Each row is a point on a landscape with many peaks, with its height.
A climber steps from a point to the highest of its 2 nearest points, and stops where none of them is higher. Distance is the straight distance between rows; heights are no part of it.
bepi: [134 104 113 151 136 112 140 185 163 135 218 160 154 172 161 179 109 108
 186 158  86  91 139 120  84 131 121]  h=243
sak: [179 180  83 122 159 126  66 159  96 137  95 109 128  88 149 104 133 123
 113 108 149 171 104 107 151 143 156]  h=544
sebi: [139 118 120 128 167 131 135 180 148 185 145 154 143 109  91 126 129 154
  99 103  80 157  97 183 123 116 120]  h=347
Dadim: [100 154 164 185 133  73 128 156 155 134 136 129  79 113 150 108 121  91
 119 101 120 137 116 105 150 112  56]  h=270
vaka: [135 114 155 165 112 138 128  93 117  92 102 189 139 139 124 115 145 131
 155  78 124 166 118 114 131 135 124]  h=215
kilu: [164 118 134  90 152 131 105 123 162 124 130 155 114 156 117 135 179 114
 112 180 108 113 182 117 113 131 170]  h=565
fitom: [148 139 115 146 108 139  84  72 122  85 100 150 120 205 134 183 132 128
  97  67 128 131  90 118 116 179 140]  h=143
zapi: [139 101 163 115 181 154 162 158 162  77 216 102 107 141 118 141 113 151
 152 140  90 172 160 137  88 100 114]  h=676
Tuma: [140 118 110 112 141 120 128 136 159 174 135 177 148 159  95 180 138 158
  74 114  75 135  96 183 129 135 150]  h=379
ruki: [168 172 110  99 134 128 117  86 115 108 125 117 138 119  98 154 100 152
 128 187 126  68 129 118 128 162 137]  h=574
bub: [157 126 138 135 162 130 120 105 129 164 155 127 111 148  66 210 103 114
  90 173 126  54 179 135 111 150 119]  h=448
dagiz: [107 105 112  81 151 101 159 129 126 134 139 105 125 159 129 137  70 128
 112 151 135  58 101 150 107 115 114]  h=491
Vofiv: [155 139 151 112 147  98 148 146 166 108 160 149 112 149 186 105 109 105
 151 156 107 127 178  92 153  91 126]  h=354
lolar: [188 136 117 145 157 121 117 104 128 145 127 162 142 163  69 174 162 140
 101 146  89 116 124 166 120 171 138]  h=414
Lobun: [ 85 125 169 113  85 105 110 122 139 117 176 102 131  91 137 116 136 103
  87 120 165 160 147 119 180 113 145]  h=620
kofo: [177 140 105 175  79 148  73 106 145 104 154 148 176 181 134 183 151 117
 116  87 118 127 104 104 137 183 142]  h=119
Ruma: [153 114 177 111 189 172 113 138 140  94 177 153 109 128  70 167 131 121
 136 112  84 176 153 150 119 103 109]  h=643
fova: [147  88  75 142 110 128  89 121 117 139 135 134 200 146 124 102 179 130
 128 139 132 151  83 146 129 169 186]  h=68
Sireg: [ 51  98 116 135 113 109 120 128 168 107 135  92 114 133 131 128 154 130
  87 143 132 126 128 108 106 166 114]  h=554
guta: [151 101 126 176 129 127  90 110  87 110 104 149 144 121 120  92 128 102
 151 103 139 140 116 116 167 147  91]  h=226
Vetof: [156 129 136 139 133  84  40 148 121  71 143 112  85 153 146 116 144  90
 171 115 116 137 118  79 145 153  86]  h=256
zegog: [145 104 109  89 132 132  80  77 111 136 123 151 165 167 111 137 142 122
 107 137 135 139  90 147 141 142 182]  h=76
mifu: [132 132  87  82 188 141  75 161  91 164  97  93 118  72 122  99 120 120
 126 130 163 186  93 116 131 111 162]  h=558
Mab: [167 117 126 137 176 117 160 111 121 152  97 155 115 155 123  78  85 126
 184 183  93  93 166 127 146 108  77]  h=413
ginon: [103 172 138 156 123 139 147 166  96 126 108  65  78  46 118  98 129 162
 123  98 176 179 114 114 145 119  85]  h=31
kug: [ 81  94 140 124 135 149 170  75 153 129 109 140 114 159  94 178 169 142
  67 128 139 132 153 147  76 153 154]  h=529
makel: [109 115  92 156  99 158 100 167 133 134 134 146 193  79 117 109 139 122
 155 145 113  91 114 128 128 141 100]  h=53
Mokem: [103 120 118 124 116 105 109 101  64 109  69 104 137 109 127  98 143 142
 146 118 170 175 116 108  98 157 188]  h=39
Risan: [ 94 137 128 115 146 115 120 127 104  98 115 128 122 106  71 141 134 157
 142  89 113 142  58 153  82 159 103]  h=432
kuzo: [ 98 104 116 140 136 116 101 116 140  94 100 104  88 173 105 155 169 133
 103 150 102 109 152 125  85 197 102]  h=546
vuf: [165  98 131 159 195 143 128 108 117 154 133 162 133 134  60 155 130 108
 116 147 114  97 145 161 118 136  98]  h=431
mube: [115 118 115 154 177 126 111 173 170 141 156 151 123 106 128 111 177 126
  84 112  99 202  94 139 111 128 138]  h=328
puf: [170 113 131 155 139 111 121 146 128 140 163  87 117 130  96 144 119 154
 106 182 129  72 197 108 106 171 117]  h=466
Talud: [134 106 130 199 128 124 117 114 114 106 156 134 162 114 159  72 181 100
  96 137 182 174 138  98 112 138 191]  h=27
vegir: [ 98 150 128  97  98  96 107 149 103 129 137  89 121  73 153 120 128 106
 120  98 174 184 106 138 186 112 130]  h=603
Nubeb: [129 194 140 117  80  84 141 156 115 124  98 127  79 110 199 120 100  82
 150  94 138 114 151 140 192  86  75]  h=240
Liso: [190 162 114 115 130 157 138  53 123 115 135 103 147 112  80 127 142 163
 120 175 148 130 153 105 127 175 162]  h=557
Fofim: [156  98 126  79 178 138 186  88 119 113 155 117 124 180 103 164  84 138
 156 174 130  78 134 149  95 111 129]  h=564
zinos: [146  74 107 123 194 129 133 135 141 162  92 152 106 158 133  82 121 122
 134 164 100 134 142 142 154 112  83]  h=465
gev: [137 113  78 131  72 127 106 151 138 148 146 153 212 122 142 125 156 142
 142 155 111 103  88 133 149 154 156]  h=61
bune: [139  80 137 105 174 165  86 131 143  77 136 151 100 174 112 160 186 105
 136 143  94 165 175 134 123 127 129]  h=604
Zose: [114 148 152 160 111 111 142 100 145 160 129 173 147 103 148 132 107  77
  88 105 160 100 138 109 149 106 133]  h=324
libod: [133 124  83 102 170 158 190  77 133 150 118 120 171 116 112 101  97 145
 141 177 136 126 113 150 136 120 134]  h=421
nura: [111 134 172  90 143 109 143 163 146  93 184  82 101 125  99 116 106 158
 184 143  68 130 150 147  99 113  95]  h=727
Semos: [104 157 143 105  79 105 147 110  59 134  94 146 173 110 145 114  86 123
 174  90 146 107  71 182 158  92 152]  h=501
nameg: [173 155 157 119 126 150 157  75 125 122 109 130 118 118 105 123 159 163
 100 137 160 154 175 104 101 149 195]  h=548
sogu: [119 156 143  81 116 125 159 145  92 157 113  88 133 105 136  88  71 141
 159  78 115 109  99 187 153  62 134]  h=479
kizub: [106 133 168 112  79 104 152 131 141 154 181  77 137  91 133 108 102 119
 102 141 149 113 178 142 187  97 118]  h=638
vunir: [149 125 141 114  91 110 103 153 134  96 119 153 132 128 156 107 160 122
 148 163 136  76 174  91 104 134 163]  h=530
Deba: [146 198 115  80 111 104 124  90 133  99 107 145 145 142 151 158 104 167
 133 189 105  86  77 140 142 147 163]  h=542
lik: [100  82 122 122 144 101 114 146 122 193  82 133 103 129 132  74 132 133
 110 120 126 157 106 138 162 120 116]  h=531
ruva: [116 145 127 105  91 169 130 100 103 150 118 120 172  67 127 133 115 135
 114 123 188 146 142 112 144 117 185]  h=43
lesem: [101  89 118 166 141 140 118 153 124 134  71 137  90 138  98 138 159 135
 103 137 112  82 160 135  80 166  77]  h=642
Fekab: [111 117  99 155 141 129 144 156 183 118 156 168 141 167 149 194 141 107
 127 138  82 113 129 128  82 151 109]  h=272
neki: [158 120 150 121 130 163 179  60 140 132 113 152 113 158  86 168 196 158
  94 133 137 155 155 129  78 150 181]  h=536
gadu: [114 137 152 103  89 102  70 173 123  64 136 110  92 139 151 149 118 125
 175 102 110 114 123  89 139 139  82]  h=293
toda: [102  68 132  94 105 131 114 164  99 203  99 121 127 120 143 108 100 143
  80  90 161 156 129 143 161  89 163]  h=485
kaviz: [104 162 150  93  95 103 147 140 161 120 115 135  98 153 188 121  83 113
 173 136  89  94 169 116 171  85  92]  h=295
taz: [ 89 149 114 157 155 132 142 175 196 125 168 152 132 111 154 156 133 107
 100 113  96 145  99 117  99 124 101]  h=305
rap: [ 87 122 141 140 102 175 140 141 140 125 153 130 170  66 116  95 133 135
 150 130 117 148 136 138 144 105 111]  h=49
takig: [182 141 104 111 103 156  71  70 138 152 113 153 152 217 132 154 192 110
  97 137 126 142 100 139 127 157 205]  h=86
lizeg: [107 144 200 167 111 132 152 142 157 133 160 164 123 118 147 116 108  99
 109  90 119 112 159 121 114  67 122]  h=341
Nepu: [116 125 113 128 198 133 123 148 119 128 104 114  79 126  55 159 135 139
 136 104  96 132  60 161 100 144  54]  h=481
zot: [ 95 164 111 125 108 107 123 152  79 113  68  51  63  85 128 111 149 159
 153  88 179 194  79 112 154 146 102]  h=34
tomub: [ 93  85 135 103  99 144 131 107  86 143  79 116 154 103 134  98 144 147
 135 140 172 198 155 114 116 118 212]  h=41
zimam: [135 192 130  81  76 103 163  82  91 113 106 138 164 119 157 146  87 145
 159 139 146 106  78 156 170 115 162]  h=515
Riko: [ 44  78 117 118 134 121 174 140 172 132 135 100 106 133 170  99 122 122
  92 152 148 115 135 118 112 107 114]  h=637
sib: [181 136  97 144 132 149  83 136 127 128 114 102 122 145 145 116 150 131
  73 118 157 139 160 106 140 161 156]  h=518
zigi: [ 84 129 112 196 122 141  74 132  89 119 107  97 134  96 165  78 182  88
 107 118 186 206 124  92 117 143 171]  h=28
dur: [ 75 130 124 137  93  97 138 123  40 110  51  83 109  71 131  91 133 139
 168 100 189 171 115 126 127 147 126]  h=37
Mut: [170 122 162 160 151 111 145 145 129 145 159 138 103 154 142 105  78 108
 188 154 101  83 195 110 125 100  88]  h=381
murar: [ 94 134 120 110  90 214 160 105 137 140 153 136 198  76 123 142 112 142
 136  98 149 169 111 141 131  94 169]  h=46
foter: [124 119 116 117 164 194 199 108 130 156 134  96 153 104 101 103  85 162
 125 110 133 134 125 171 111  93 135]  h=405
Ven: [ 73 140 132 203 137 138 121 163  83 140  87 105  91  50 159  77 153 113
 121 120 191 196 118  89 132 101 119]  h=29
Nudu: [128 199 154 168 119  85 123 179 126 132 121 115  75  61 172  93 137  85
 121 114 154 149 148 115 183 101  77]  h=254
miza: [179 120 138 121  99 154 133  95 109  93 102 159 111 194 134 189 103 161
 119  85 130  94 121 119 115 141 134]  h=172
Repe: [143 141  66 138 145 112 184  86 132 148 100 148 176 126 163  96 129 120
 135 177 154 111 112 121 139 133 157]  h=438
Fidi: [104 123 138 122  97 106 135 125  99  52 127 132 132 139 122 151 115 153
 154  58 128 120  67 132  85 154 109]  h=395
Bapu: [110 172 155 174 123  79 100 100 156 123 145 164 123 125 149 157 102  58
 111  95 121 122 124  94 174 131  84]  h=299
Ser: [135 109 141 159 115  87  63 120 127 100 135 129 127 142 144  85 158  85
 135 127 135 138 136  98 163 152 120]  h=237
Duni: [100 160 101  66 147 141  89 149 122 142 125  72 103  72 119 126 100 116
 112 118 169 143  85 110 170 110 111]  h=580
Kufu: [116 112 125  85 157 122 145 165 128 144 149  72 111 119 127  87  81 128
 142 127 133  90 119 147 130  79  97]  h=446
fod: [143 134 106 144 117  93 194  97 135 152  97 177 172 144 140 100 135 133
 170 191 118  66 105 135 111 130 139]  h=461
detiv: [ 64  81 144 121 137 146 163 103 164 154 102 160 117 130 135 117 158 126
  85 149 142 142 163 132  95 107 158]  h=572
vamam: [150 172 137 114 123 179 194 105 155 178 125 124 144 109 117 127  87 173
 118 111 100 127 154 153 148  86 133]  h=382
Kipi: [212 121 108 143  63 142  88  81 131 144 147 140 163 215 126 161 167 137
 111 129 111 123 104 115 162 167 161]  h=101
fof: [120 111 111 134 125 156 113 192 128 137 197 142 132 170 158 186  73 123
 238 124  71  87 133 133  90 124  94]  h=221
lapos: [ 85 137 146 127  88 137 132 162 119  78 137 106 116 123 129 152  95 142
 172  65 107 104 102 129 104 123  69]  h=348
Roz: [162 139 166 106 113 155 135 116 141 100 119 179 115 154 132 153 118 142
 146  89 106 127 151 111 122 109 138]  h=198
topep: [107  97 109 166 172 119 101 181 134 148  97 106  55 131  88 139 161 119
 122 133 128  95  93 124  94 147  49]  h=559
Lanas: [164 105  83 169 147 118 116 150 128 138 138  80 121 145 144 124 125 125
  56 147 170  84 158 101 110 170 127]  h=490
Tov: [ 95 143 166 103  75 114 153 157 153 113 189  63 126 107 129 116 106 152
 152 146  94 126 172 136 161 111  95]  h=669
peson: [152 106 130  72 188 156 190 132 162 114 166 139 124 166 115 161 122 144
 162 169  76 140 162 168 101  91 131]  h=624
Kef: [157 144 121 118  80  95 146 113 114 119 112 181 170 145 158 126 149 119
 161 178 142  40 104 104 102 127 175]  h=495
sepo: [137 153 183 156  98 156 182 132 133 173 130 127 129 109 136 103  91 140
 105  74 130 113 172 153 143  66 138]  h=359

For each start below, name the point where the climber stops.
bepi | nura
zegog | lesem
ginon | lesem
fof | nura
lolar | nura
Dadim | nura
kaviz | lik
vaka | lesem
Talud | lesem

Call two points neighbours if one is among the 2 nearest of the other. Go from one point of each pair to the other, from neighbour to neighbour, staying as high as possible. Name the lowest point that can't be avoided.
lesem / Riko | kuzo
nura / ruki | Kufu
Riko / ruki | kug

Two climbers start at each pair of points below. Name the first point that both come to, or write never.
Nudu / Duni | nura
libod / rap | never
Kufu / foter | zapi
